Each row is a point on a landscape with many valleys, with its height.
From any point a ball rolls to the lowest of the 2 points nearest to it. It stops when none of these is lower. Distance is the straight distance between rows; heights are no part of it.
Q_651: [ -6.8 -29.5  -7.4 -25.6  -1.9  26.4   3.7 -32.0  -7.1   2.1   9.9  -9.5
  -4.8 -14.8   6.2 -31.3 -11.4  29.7   7.3 -41.4  -4.3 -16.0  -5.7   5.6
   4.1]  h=663
Q_333: [ 11.1   7.8   4.6  55.1 -38.5   4.7  -2.8  19.4 -40.6  40.9 -12.9  -2.0
 -37.4  -7.9 -19.8  21.0  30.5  17.6 -37.7  11.0  -6.3   9.5  11.2 -28.5
 -14.2]  h=383
Q_470: [ 12.7   3.7 -30.1  22.4  -2.6   3.8  20.9   5.4 -38.9  19.3   2.9  10.1
 -16.5  20.4 -20.2  13.1  -2.8   6.9 -14.5  31.2   6.5  -4.2  -5.8  -5.1
  15.1]  h=319
Q_408: [  0.7  17.9   2.0  -6.5  13.7  26.1  12.1 -16.6   9.8  -3.5  12.0 -34.1
  22.2  -2.3  -4.6 -26.4  -2.6  12.5  -6.2 -30.2 -12.2 -41.8 -22.7  -2.1
  -3.0]  h=340
Q_988: [ -0.5  32.4  -9.9  31.6  30.9  22.8  20.0   4.2  26.0  -0.4  52.2 -20.7
  -5.0   9.2  11.8   2.5   6.6  -4.3  26.9  -2.3   7.2  -0.9 -14.3  -6.8
  -5.0]  h=510
Q_232: [ 16.3 -19.6   9.7  18.1  18.0 -13.3  -6.4  33.3  -5.0  11.0   8.6   1.7
 -29.4 -12.8   9.4  17.1  19.8 -15.4  17.5  18.5 -26.0  26.2 -48.4  12.4
  16.5]  h=378
Q_375: [-13.5  22.3   9.0   0.8 -32.9  -0.6  13.9   0.9  30.4   4.9   3.6  -4.1
 -12.1  32.3 -19.1 -11.8  21.4 -18.7 -17.1  -8.4  -3.1 -46.8  -9.3 -10.4
 -12.7]  h=527
Q_185: [ -0.4 -11.9  -5.5 -10.8  11.2 -13.6  -9.5  50.8 -15.1  26.0 -29.2  -7.8
  -7.9   3.3   5.4  29.7  12.4  -1.3  10.3  14.8  19.2  17.2  -6.0  14.9
  43.8]  h=462
Q_192: [  9.8 -29.2   5.1 -34.7  -2.1  18.2 -20.5 -34.5 -10.3  -2.9 -16.8  15.1
   0.9  -9.5  20.3  -4.2  -2.3   4.5   8.1 -11.2  -9.6  17.3   8.7  -2.7
 -30.5]  h=594
Q_916: [-10.3 -12.7  16.2  -8.1   6.3 -17.1  -3.7  29.3  -7.5   4.0  13.3 -19.6
 -40.9  15.8 -21.5  -2.7   4.7  -4.7   2.3   0.3  -9.6 -10.8  35.5 -27.3
  33.6]  h=591
Q_33: [  6.1  12.0 -27.2  -3.4 -34.5  49.9  16.7 -29.2 -12.7   4.9  12.8  -3.5
  -7.2  -6.5  11.4 -14.1  -9.6  11.7  -3.9 -12.7  11.7 -34.0  12.7  33.7
  -9.7]  h=629
Q_129: [ 15.3  -3.8 -10.1 -36.6  13.3   8.2 -16.2  18.9  -2.2 -15.9 -17.8   6.0
 -12.3 -18.9  12.5  25.9   9.8 -14.5  17.0   8.2 -27.5  24.5  -7.5  14.6
 -12.1]  h=574
Q_847: [-19.0  -2.8  16.8  22.4 -33.5 -23.9  32.8  -4.5  11.8  24.7 -18.3   7.4
  13.5  16.1 -22.6  17.7  19.5  30.9 -39.9 -16.8  10.1   3.7 -12.6  13.4
 -22.3]  h=436
Q_398: [-17.8  27.4   7.9  -1.6 -51.5  -2.8  11.0   3.3  22.4  18.5 -18.0   5.0
 -11.3  55.2 -21.9  -8.6  -7.5  -7.5 -34.0  -3.6 -15.4 -12.1  10.1 -18.8
 -16.3]  h=559
Q_62: [-10.2  35.4   4.4  14.0   4.3 -19.7  24.6   3.6  22.0  -1.0  16.8  10.0
  -0.7   7.5 -25.1  -0.1   1.0  22.2 -34.3  12.6  -7.1 -44.1  32.1 -37.2
  -2.1]  h=548
Q_579: [-14.2  -1.5  12.4 -33.8  -2.3 -22.7  -6.8 -19.4   8.9  10.2 -17.0   9.6
 -19.1  16.7  -5.0  11.9 -54.4  -7.7 -12.3   6.8 -23.9 -29.2  36.8 -20.8
  19.4]  h=711
Q_671: [-28.9 -20.0  13.8   0.1   0.8 -29.1   7.0 -26.6  25.2  11.8   0.5   2.7
  19.7  -4.7   1.4   4.5  10.4   8.7  19.1 -31.4  12.2   8.6   8.8  13.9
   8.0]  h=524
Q_323: [  3.8 -15.1 -21.1   0.6  27.5  11.0  15.4  -0.1 -29.9  12.2   7.6  12.3
 -11.1  -9.1 -12.0   4.2  -8.9  -3.1   5.0  20.3  10.7  -2.8 -15.3   5.8
  24.9]  h=361
Q_156: [ 11.1 -25.9  29.4  -9.2  29.1 -21.9 -17.7 -10.8 -28.0 -16.0   7.1   2.1
 -12.1 -27.9   4.7   4.0   2.0 -49.2  19.4  29.2 -31.7  18.6  -2.8  -9.9
   2.1]  h=266
Q_189: [-15.4   1.0  -9.8   9.0  35.4  -8.1  -1.2 -11.3  17.8   4.3  17.2 -14.8
  20.9   9.1   9.8   2.7  10.4   6.0  39.4 -18.5  -7.2  48.8  -6.6  -9.4
  10.3]  h=302
Q_93: [ -3.5  30.7  -3.9 -12.5  20.3  24.9  19.6   0.4  -7.7 -14.5  13.9 -46.0
  30.7   8.3  -5.0 -24.0 -30.7   5.6  11.4 -22.1 -20.0 -19.3 -16.2  29.3
  25.6]  h=387
Q_55: [  8.0  30.5  -4.1   0.8 -19.0   2.7 -11.8   6.9  27.5 -36.9  -3.7   7.0
   5.2  13.1  29.7 -28.5 -13.0 -26.6  11.3   4.3   0.3  -2.1  12.6   9.1
 -31.6]  h=665
Q_887: [-12.9 -21.8  35.0 -11.8 -29.1 -34.7   6.0  -6.5   8.3  29.9 -35.5   3.4
   8.9  13.6  -8.8  27.2  19.5   3.6 -14.6  -9.1  -0.4  -6.7  -9.1   2.8
 -11.4]  h=386
Q_961: [ -4.4  -1.6  -3.9  32.2  27.4   5.7  34.8   5.8  14.6  11.2  41.0   2.7
 -19.6   0.9   1.0  27.7   9.8  -5.8  13.5   8.3   6.6   9.2 -17.7  18.4
  10.3]  h=467
Q_622: [  9.2  14.8   5.6   2.3  -1.1  -9.1 -10.6 -38.7  -0.3 -28.1  -1.7 -10.6
  32.5  -6.4  21.7 -45.9 -27.5 -18.6  22.3 -12.3   9.3 -13.4  14.8  -2.7
  -6.4]  h=651
Q_566: [-15.8  -3.5  45.3 -12.7 -34.0 -16.4  -6.9  29.4   8.4  18.1 -29.8  -4.2
  12.3  21.9   4.4  27.1  21.8   0.5 -13.1  -1.2   4.5  22.1  12.6  11.0
 -11.5]  h=341
Q_933: [  8.5 -10.8  18.0  68.4 -46.6  -9.5  -5.1  15.0 -11.5  39.0  -3.1   7.6
 -14.6 -21.6 -17.2  16.5  34.3   3.9 -31.5  -2.4  17.9  12.4  -4.2 -19.7
 -21.3]  h=408
Q_935: [ 15.4 -24.6  31.6  17.3  30.5 -26.1 -12.7   5.1  -6.1  -2.3  13.8  -2.7
 -22.9 -40.7  -2.7  26.2  17.7 -36.1   6.9  24.3 -32.0   9.0 -43.9   0.7
   9.9]  h=335
Q_778: [  8.9  24.1  -1.6  18.7  37.5  -1.6   2.2   0.5  -1.6 -38.0  14.9  -8.8
  39.8 -21.7   9.4 -44.5  -5.4   7.6   1.7 -15.0  13.4   6.9 -12.1   2.7
   6.8]  h=674
Q_979: [ -5.9 -14.0   1.7  13.7  34.8 -13.7  18.3  19.9   1.2  23.1  12.9   4.6
   0.4 -13.1  19.9  25.5  11.6  -4.4  25.6  10.6 -10.8  25.9 -39.7  25.1
  26.5]  h=417
Q_570: [-17.3   7.2   4.1 -35.7  33.7   1.7 -12.6 -15.7 -15.4   4.2 -25.1 -13.8
  40.4  -7.7 -10.6   5.4  14.3 -17.8   6.3  -8.8 -19.5  18.2 -30.5  -2.3
  22.9]  h=398
Q_977: [ -2.7   8.7  -4.4 -33.3  12.7  38.2  -1.4 -15.7 -24.6  -4.3 -17.6   9.6
  30.5 -20.2  30.0 -22.5  13.2 -31.9  14.7  10.1  29.1   7.2 -18.2  25.1
   4.5]  h=433
Q_596: [-26.0  -2.1  17.6  19.3 -11.1 -15.0  28.5   3.7  23.7  24.8  -4.4   0.8
  31.8  20.2   0.7   1.7  24.9  13.1  -2.9 -21.7  25.6   7.0 -10.8  10.8
  -3.8]  h=480
Q_39: [ 12.5  13.4 -29.6  18.6 -17.8 -12.2   0.1 -26.4  17.6 -13.1  -8.5  20.3
  -0.1   9.9  -9.7   8.6 -12.3 -13.1  -0.9  12.4  11.3 -11.5  -1.8  -4.2
 -15.4]  h=596
Q_780: [ -2.0  16.4  -8.6 -20.7   4.0  20.1   3.2  16.4  -2.0 -25.4  12.1   2.5
  -2.9  -6.0 -12.6   7.0 -15.0  20.7 -19.5  17.1   8.6  -8.2  29.4   5.4
  -6.0]  h=604
Q_999: [ 22.0  -1.0  -8.3  -0.5  10.9  13.1   7.9   6.7 -22.9 -51.0  13.1   6.3
  -4.7 -40.6  10.0 -26.9 -15.7  14.9  -8.3   2.4  24.0 -27.3  28.5  22.3
  -0.3]  h=637
Q_397: [  7.9  12.5 -12.2 -24.4  12.9  -7.6 -29.2  27.7  50.0 -14.5  -4.1  13.6
 -12.3   5.4   1.5  27.3 -22.1   5.4  10.4  10.1 -32.8  -0.9   9.5 -23.1
 -17.9]  h=536
Q_994: [  3.9   0.9  14.9   5.6 -12.1  -4.0   5.8   4.3  17.6 -19.9   0.0  18.5
   6.4  14.3  21.8 -25.6  18.8 -29.1  13.8   3.0  16.6  -3.9   3.3  -4.1
 -30.4]  h=680
Q_619: [ -1.0  -5.7 -10.3   4.1  16.8   9.3   7.3  42.1   4.1  14.5  -1.7   1.0
  11.1  -7.6   0.8  27.2  22.1   5.9  12.2   4.1  24.5  22.7 -22.0  27.3
  29.1]  h=455
Q_905: [  9.1  -1.3  -6.9 -25.9  31.1  -8.4  -0.1  17.1  -7.6 -12.9 -24.5  11.4
   5.0 -53.7  21.7  38.2  19.1 -31.9  14.9  19.8 -32.0  20.4  -7.6   7.8
  17.9]  h=593
Q_424: [-14.6   6.8   7.9  -0.5  -9.6  13.8   0.5  27.7   8.9 -12.1  13.7  -0.1
   6.9  17.4  25.1 -11.9  13.1  -2.6  23.0  -5.9  12.8  51.1  35.5  14.0
  -9.6]  h=220
Q_898: [  5.9  -9.1 -14.6  28.0   7.7 -23.4  -1.5   0.6   5.4  12.5  -9.3  -4.0
  22.7   0.8  26.7  21.4   6.5  20.8  24.4  -0.9   6.0  53.7  -5.6   3.3
  -8.1]  h=224
Q_645: [-15.6  10.6  13.0  -0.3  44.7   7.4  -6.4 -24.4   7.1   0.2  26.6 -31.3
  19.7 -10.7  23.2 -16.9  -1.6 -19.1  44.1 -12.2 -14.1  19.1   8.1 -16.5
   9.7]  h=370
Q_600: [-24.7  -6.4   6.2 -18.2 -18.9   6.9   7.2 -54.5  15.7   7.5  -8.0   1.0
   9.3   1.6  16.8   9.2 -20.3 -19.8  12.5  -6.0  -4.1 -14.9  29.8  12.9
 -25.1]  h=655
Q_618: [ 12.0  14.6 -23.2  42.7 -33.0 -21.2  -3.9  -8.7  11.6   5.8 -19.4  12.2
   4.6  25.7 -10.5  21.9  -0.5 -24.0  -0.5  19.0  35.5  12.1 -11.8  11.5
   0.0]  h=616
Q_471: [  0.6 -14.4 -19.4  -4.5  -0.8  35.8  24.8 -34.2  -3.2  15.7  27.7   2.7
 -14.8 -18.6  23.9 -24.0  -8.5  18.1  18.0 -25.0   6.8 -30.0  -3.9  22.1
  -1.4]  h=646
Q_91: [ -7.7 -37.8   2.5 -16.5 -13.1 -19.9  -1.9  10.4  -2.9  11.8   6.6  -0.8
 -53.6  15.3  -6.5  -8.9  12.6  -2.8   5.6 -16.6  -0.4 -18.4  32.6  -3.3
  21.0]  h=565
Q_136: [-13.8  -0.1 -11.4 -31.8 -17.2  16.2   7.2 -31.6 -12.8  -1.5 -19.9   8.0
   5.0  13.5   0.6 -11.4 -38.2  -3.4  -0.3  -1.2  -1.4 -16.5  20.2  21.9
  -0.5]  h=631
Q_623: [ -1.4  16.2  -4.0 -35.6  20.3  32.0  -5.3 -34.9  15.5   0.1  -8.8 -18.8
  28.2  -2.9   1.6 -12.2   2.1  -5.7  11.6 -24.4 -13.6 -29.8 -32.8  -5.6
 -11.7]  h=295
Q_451: [ 18.6   7.9 -25.0  25.9 -31.4  15.2 -28.6   3.4 -18.4  -6.2 -19.6   7.2
   2.4  -8.8 -37.4  17.7  -3.6  23.0 -40.3  14.4  32.8  23.3   3.6   5.0
  -4.2]  h=649
Q_106: [-20.7 -12.8  37.2 -14.7 -19.4   4.9   5.7  22.0  13.7   2.2   5.4  -4.6
  -1.1  17.1  12.1  -2.6  22.9   4.4   6.0 -17.2  -2.5  30.2  24.9  -3.4
 -24.1]  h=282
Q_273: [  1.9  10.3   2.1 -10.3  18.9  48.3   8.7  -9.5 -36.0   9.2  26.6  -6.4
   8.8  -0.3  22.5 -44.0  -2.9   1.4  20.9  14.8  14.7  -8.7 -11.9 -12.1
   1.9]  h=372
Q_949: [ -8.4 -16.3   5.0  -7.7  -9.5 -15.6 -24.1 -18.0   6.4 -10.2  11.3  -8.6
  -8.0  -7.9 -22.6  -9.9 -10.2   9.4  -6.9 -24.7   0.2  -6.6  20.5  -8.2
   9.5]  h=700
Q_627: [-28.0   5.4   7.5 -15.7  52.7   7.1   0.2 -30.3   0.3   7.7   5.4 -12.7
  36.5 -11.2  15.4 -14.6  -0.3 -25.1  34.4 -15.3 -28.2  18.7 -28.7  -1.5
  28.2]  h=427
Q_228: [ 12.1 -21.5  -2.0 -11.9  37.2 -21.5 -13.5   0.8   2.0 -27.3  -3.7  13.9
  -2.7 -27.3  -0.2  -3.5  -2.5 -24.3  17.9   3.4 -13.0  -7.8  -8.1  -7.1
   8.5]  h=333
Q_108: [  1.8 -18.7 -11.9   3.9 -20.2 -32.2 -26.1   1.7   6.4  -8.7   0.8  15.5
 -19.7  -7.5 -31.4  -4.2  -4.2  31.6 -27.2 -12.0   8.7  -3.9  26.1 -12.5
   3.7]  h=717
Q_72: [-23.1   0.9  27.5 -28.6 -15.9 -19.7  -0.1 -28.1  13.1   2.1  -6.5  -5.7
  -3.9  22.1   5.8   4.5 -34.4  -6.7   3.9 -10.2 -28.6  -6.0  43.0 -14.1
 -10.1]  h=683
Q_409: [  2.5  -0.3 -22.0  23.4   1.4 -11.4 -24.3  -3.3 -12.3  -4.1 -19.9  -5.0
  39.8  -7.6   3.0  14.2 -10.7  36.7   1.6  -8.0  10.0  62.2 -11.9   7.6
   7.9]  h=161
Q_777: [-15.1  26.1 -27.6  -6.3 -29.3  31.0  16.4 -26.0   3.8  -0.9   3.6  -5.1
   0.4  19.7   2.6   5.9 -36.9  11.5  -5.0  -1.8   3.6 -30.7  28.5  25.7
   2.1]  h=610
Q_597: [ -1.7  37.1 -19.1  15.2  -5.8  12.4  24.8  -2.5  -0.9 -11.7  19.2   5.6
  -0.1   6.1 -17.3  -2.9 -19.5  19.1 -23.1  17.6  -4.8 -36.5  23.9 -15.9
 -11.8]  h=579
Q_301: [  9.1  -9.4  24.7  20.8 -25.5 -11.8  -3.9   7.0 -25.0  36.9 -28.5 -11.8
   8.6  27.2  11.9  13.8  -0.9   6.4  -6.9   2.7 -22.0  22.7 -53.8  -1.6
 -10.4]  h=385
Q_199: [ -8.7  -5.4  15.6  25.1  -4.1 -23.1  34.9  12.4  -3.0 -12.1  10.5  10.8
   6.9  -6.5 -21.2  -7.2  15.9  22.3 -38.6   5.9  -3.5 -24.5   6.4 -10.5
  -7.6]  h=507
Q_83: [ 27.2  -1.9 -30.4  -4.0   7.4  -7.5 -26.7  14.9  21.0 -16.9 -18.6   3.5
 -21.6   4.9   2.8  25.4  -8.7  -0.5   9.3  12.7 -29.2  14.9 -15.2   2.0
 -12.1]  h=558
Q_210: [ -1.7  -1.0   6.3  20.4   0.2  -9.8 -18.2  25.3  16.6  12.0  17.2  -7.2
  -7.5  -6.3 -33.0   3.1  35.9   2.0 -10.6  -2.6  32.1  -9.3  26.3 -40.4
   9.1]  h=468
Q_786: [  8.4   1.2   7.4 -15.6  -1.5  20.9  -7.5 -43.4  -1.3 -11.2  -3.1  -6.1
   8.2  -5.6  35.3 -42.3 -11.9 -22.4  16.9 -21.5   5.4  -4.1 -11.9  15.3
  -7.5]  h=633
Q_574: [  2.7 -14.0  27.8  32.2  -4.4  11.4  12.9  14.2  -7.0  37.1  -0.3  -0.6
  15.5   9.4  17.5  -4.4  17.1   1.0  -9.3   6.5 -11.8  41.8 -76.0  11.3
  -7.5]  h=345
Q_103: [ -0.4   5.0 -16.7 -24.3  11.4 -35.8 -23.8  12.0  12.0  -2.0 -20.1   6.0
  -8.6  21.8 -10.7  11.9 -39.1  -6.1  -2.3  16.2  -7.7 -14.8  23.1 -30.7
  28.7]  h=737
Q_609: [ 24.9   4.5 -16.8  13.1 -11.2  21.5   5.3 -22.7 -28.7 -36.7  20.8   0.0
  -1.2 -33.7  -6.6 -32.1  -5.5   7.3 -28.2 -12.2  41.0 -11.3   4.4  34.8
   8.5]  h=653
Q_509: [ -1.7  19.3  -0.4  23.3  19.4   5.7  -8.2  -0.9  23.1  12.3  32.8 -14.4
   1.0  -0.7 -15.8   3.9  28.1  -6.2  10.3  13.0  35.8 -29.3  10.1 -41.7
   3.4]  h=497
Q_792: [  9.9   6.0 -11.9  21.4  16.5  51.3   9.2  17.9 -35.6  20.3  28.7   9.5
  -1.0   0.9  -1.0 -45.7  13.4   0.8  -6.9  20.4  22.9  15.9 -29.4 -21.9
   0.0]  h=339
Q_664: [  1.5   7.4  -8.1 -20.3  24.1  27.7  15.1  -5.5 -29.6  -4.1 -13.3  14.8
  34.9  -0.2  38.0 -39.6 -14.0 -13.5  24.5  12.7  19.4  -7.0  -6.6   7.9
   5.8]  h=406
Q_523: [ -8.3 -13.6  10.9  11.9 -37.1 -23.3  28.9   7.2 -17.0  18.8 -13.3  19.7
  -6.8  14.8 -24.4 -10.6  14.5  16.9 -42.7  -1.8   2.0 -10.9   8.1   7.7
   0.1]  h=473
Q_198: [ 14.2  -3.9 -29.1  -9.4  -2.4  -8.5 -25.0  -2.0  14.9  -2.3 -27.9  16.0
   9.4   8.2  -9.2   9.0  -5.1   0.5   1.2  -1.7   4.8   1.1 -16.3   3.6
  -8.7]  h=576
Q_120: [ -9.1  -9.7  -7.9  -9.7  -7.1 -12.2  13.6  13.6  -5.6 -15.7  -1.9   6.4
  11.5  16.0  19.0  -4.4 -13.3   9.8  18.5  -7.7   1.5  44.8  33.1  23.7
   2.6]  h=155
Q_430: [  5.2 -10.8   8.4 -14.0   7.8 -34.7 -13.1  30.8  24.4   4.8 -16.0  -5.3
 -30.5  10.4 -17.1  42.2   3.3  -5.9   4.4   3.2 -20.5  -8.9  -1.2  -7.2
  17.4]  h=431
Q_214: [-12.7  12.6  18.3 -27.9   6.5  16.2  -2.9 -18.8  -0.7  -2.8 -17.7  -6.1
  35.9  14.4  -6.1  -9.6  11.0  -9.0  -5.6   0.7  -8.4  -6.9 -28.0  -9.8
 -11.7]  h=344
Q_844: [ 10.3  -9.4  11.2  26.2  11.5  28.7  19.2  10.2 -25.5  31.7  23.2   7.5
  -3.1   6.0  -0.5 -20.3  17.3   0.9 -12.1  14.4  -4.2  24.4 -58.0 -12.1
  -3.6]  h=304
Q_697: [  4.7 -22.9  10.9  13.1 -15.9 -36.5 -22.5  20.0 -35.6  25.5 -42.6 -17.0
   1.5  16.9  12.9  16.1   0.8   9.5   3.2   0.9 -14.8   7.3 -37.3  -3.9
  13.7]  h=415
Q_342: [ -1.5   7.7  -8.9   1.8   5.5 -14.2  15.1 -48.3  16.7 -10.0  -6.0   4.7
  28.6 -16.2  31.8  -0.6 -23.6 -28.9  25.0  -7.4  10.5  -7.2  17.8  22.7
 -12.7]  h=673
Q_518: [ -3.6  -6.0 -16.4 -14.1 -15.7   1.1   5.8  10.8  18.8   3.0   4.9   5.4
 -43.7   7.8   0.5   2.7 -13.2   1.3   9.0  -3.6   3.7 -33.7  44.8  -5.7
   7.3]  h=539
Q_101: [  0.2   0.5   0.7  18.8  19.8   6.7   6.6 -13.7  -2.4  13.8  41.0   4.7
 -24.2  -8.8  -9.8   4.7  15.3 -14.3  13.3  30.6   6.6 -31.1   4.5 -38.2
  -4.6]  h=526
Q_88: [  2.4 -22.8   7.8 -37.4  13.1  23.8 -14.4 -40.4 -14.3  -1.3  -7.7   6.4
   2.6 -21.5  31.6 -21.5   8.1 -17.4  12.8 -24.4  -9.4  25.1 -26.7  17.0
 -11.0]  h=614
Q_92: [ -4.7 -11.7  10.7  -6.6  -4.8  -5.5   8.3   4.1 -29.0   0.7 -15.1  -2.4
  14.4   6.3  -3.4  11.9  -3.2   7.9  -0.1  -0.6 -13.3  37.4  -7.9  23.5
  11.7]  h=52
Q_68: [  2.2  -5.6  23.8  42.9 -21.7  -7.3 -17.5  21.2  10.8  15.3   6.9  -2.4
  -2.5 -19.2 -20.0  17.9  41.1  -2.9 -25.0  15.1  45.7  12.9   6.7 -26.6
 -16.1]  h=437
Q_490: [ -9.3  -5.0  31.2  -5.8   2.7  -1.6   9.1   8.1 -36.4   9.7   4.0 -13.4
  -2.2  24.2  -9.1  -3.7   6.1  -3.3  -3.7  17.8 -11.1  20.9  -6.5 -11.4
   4.9]  h=152
Q_427: [-11.2  25.1   1.1  11.2 -10.9   0.0  16.7 -29.6  28.6  -2.7  19.3 -19.5
 -22.5  29.9 -22.1   9.6 -25.2  12.5 -11.4 -18.0 -45.8 -31.3   1.4 -12.0
 -17.1]  h=628
Q_700: [ 22.7  11.5  -6.7  42.5 -39.7 -14.0 -13.3  11.3  -7.9 -10.5 -23.5  18.0
   4.7   6.3 -13.2  21.7  -5.3   2.1 -32.6  20.9  22.8  27.4  -2.2   8.1
 -22.0]  h=635
Q_104: [ 15.1 -13.0  -0.4  17.2   7.1  -4.7 -12.1  -9.0  -9.2  -5.9  14.3  17.3
  -6.0 -10.8  -0.2   0.0  10.3 -10.5   6.5  24.8   8.1   0.9   7.6 -41.2
 -16.6]  h=553
Q_840: [ 18.5 -14.7   6.1  22.1 -21.5  -7.1   7.3  20.5 -50.5  28.8 -18.0   3.9
 -21.3   7.9 -17.0  16.6  10.6  14.6 -30.1  31.0 -11.9  -3.5 -12.2 -12.7
  -4.9]  h=355
Q_858: [ -5.2  -2.9  -9.9  -3.5  19.0  13.6 -17.1  11.7  -9.0 -13.1  18.8 -13.3
  -1.0 -16.5 -32.0 -16.8   7.9  -1.3  -3.8 -14.4  24.0 -12.5 -14.4  20.7
  44.4]  h=438
Q_621: [  0.1  32.1 -12.0 -11.9  -6.5  -5.1  -3.2   0.7  30.2 -50.0 -12.6  10.7
  21.9 -22.5  39.2  -2.3 -23.1 -12.2   5.4  -3.9  -7.9  11.1  31.8  31.5
 -17.9]  h=652
Q_652: [  8.8  -6.1 -20.1  16.3 -31.5 -49.5 -18.1  12.6  21.3   9.7 -26.1  28.5
  -8.6  13.1 -17.8   1.5 -20.4  39.2 -38.1  -7.9   9.9   3.9  17.7 -26.6
   5.5]  h=734
Q_79: [ -2.7  -9.7  14.7  -8.3  -2.2 -28.1 -14.9  53.1 -40.4  27.5 -43.9 -18.5
  -0.7   5.7  23.5  32.0  11.1  10.1   7.8   5.3  -4.7   4.6 -16.9   7.8
  22.8]  h=439
Q_511: [  3.5   2.5 -18.2 -33.8  15.7  15.7   1.0  24.9  27.7  -7.0   3.9  15.5
 -18.3  10.1  13.6  14.9 -14.7   4.8  19.5   3.1 -22.5 -26.3  23.8  -2.3
 -11.7]  h=509
Q_291: [-10.0  28.3 -11.8  13.3 -25.4  -2.0  14.7  -9.3  15.8  25.8   1.3  -1.5
 -22.7  40.6 -28.2   4.7   1.8  29.9 -32.7 -17.1 -25.7 -16.6   7.9 -17.6
  -4.7]  h=592
Q_474: [ -5.3  18.8   3.1 -18.6 -12.1   9.0  11.7  30.2  38.2   7.8  -1.8  -1.3
 -16.4  36.1 -10.6   4.7   8.0  -3.3  -4.1   3.1 -15.7 -41.9  -5.0 -23.8
 -20.8]  h=500
Q_564: [ 10.6   3.8   0.5 -27.5  -2.9  22.7 -11.7   5.7  -3.2 -37.6  11.6  -3.8
   8.4 -36.0   6.9 -12.2 -27.7  27.3 -15.9  -0.9  10.4 -30.3  48.6  22.4
  -7.9]  h=623
Q_217: [  4.8   5.9 -14.9  10.6  14.9  21.5   3.7  12.6 -21.7  -2.7  15.8 -12.5
  -8.4   1.2 -39.8  12.5   9.8   7.4 -19.2   1.3  14.6  -0.8 -30.2  24.4
  38.8]  h=407
Q_932: [  7.7 -19.4   1.4  -6.6  29.7 -24.1 -17.3   3.4  31.9 -11.8  13.0  -7.0
 -20.7 -19.5 -12.5  24.7  15.0 -13.5  16.1  -8.1 -14.4 -10.0 -13.9  -6.3
  11.3]  h=381
Q_871: [  9.1   5.2   3.5  -7.3   3.0   0.6   8.4  34.1  22.8   3.9   5.2  -4.4
 -20.4  25.6 -11.0  21.7  20.1 -22.3  15.5  10.0 -13.3 -14.7  -6.9 -14.5
  -2.6]  h=471
Q_956: [ 22.3 -30.5  -0.6 -12.8   4.8  23.8 -23.9  -9.3 -13.5   1.1  11.5  12.5
 -15.8 -21.5  18.4 -11.2  13.8  -2.1   8.4  15.5  16.3   8.6   2.5 -26.8
 -25.3]  h=573
Q_927: [  3.0   4.9 -21.4  17.3 -20.9  26.3  -2.1 -21.7  -3.7 -21.5  11.9   4.6
   2.5 -25.6 -25.2   9.6   5.6   9.3 -30.3  -6.8  43.9  11.3   3.9  22.5
  -0.3]  h=666
Q_952: [ -2.1  25.1   0.9 -36.1  -0.4  17.8   8.2  -6.7  16.6 -35.1  -8.8   6.2
  30.6 -34.4  34.2  -8.0 -29.7   9.5  -4.9  -0.3  -4.1 -15.7  33.8  32.1
 -26.1]  h=639
Q_149: [-11.5 -33.3  21.2 -13.8   1.4  -5.2 -12.0 -32.3  -5.1 -12.2  16.3 -14.1
  -3.0 -27.8  -1.4 -32.0  -5.9   2.9  14.2 -33.3  -4.5   4.0  14.7   8.1
   6.7]  h=682
Q_429: [ 12.1   1.6   2.7  -2.6  27.3 -16.8   3.7  12.6  -5.9 -63.0   1.5   6.1
  15.7 -29.0  11.5 -33.0 -10.2  -1.5  -5.5   2.0   5.2  -8.8  17.6  20.8
   4.2]  h=654
Q_669: [  4.4  -5.8 -27.3 -13.4   5.3   0.4 -26.2   7.3   1.3  -9.4   4.0  -8.5
 -31.1  20.2  -9.8  -9.9 -38.2   7.8  11.9   6.7 -18.6  10.3  22.3 -23.0
  10.9]  h=758

Call two points neighbours if one is among the 2 nearest of the other. Go from one point of each pair to the other, from neighbour to neighbour, staying as low as possible. Name the highest point that can't be avoided.
Q_92, Q_777 -> Q_342
Q_844, Q_156 -> Q_185
Q_844, Q_470 -> Q_988

For each start below, name the point where the ball stops.
Q_927 -> Q_83
Q_509 -> Q_470
Q_291 -> Q_156
Q_887 -> Q_92
Q_621 -> Q_847
Q_103 -> Q_777
Q_108 -> Q_777
Q_429 -> Q_847
Q_185 -> Q_844
Q_342 -> Q_470
Q_778 -> Q_470
Q_609 -> Q_847
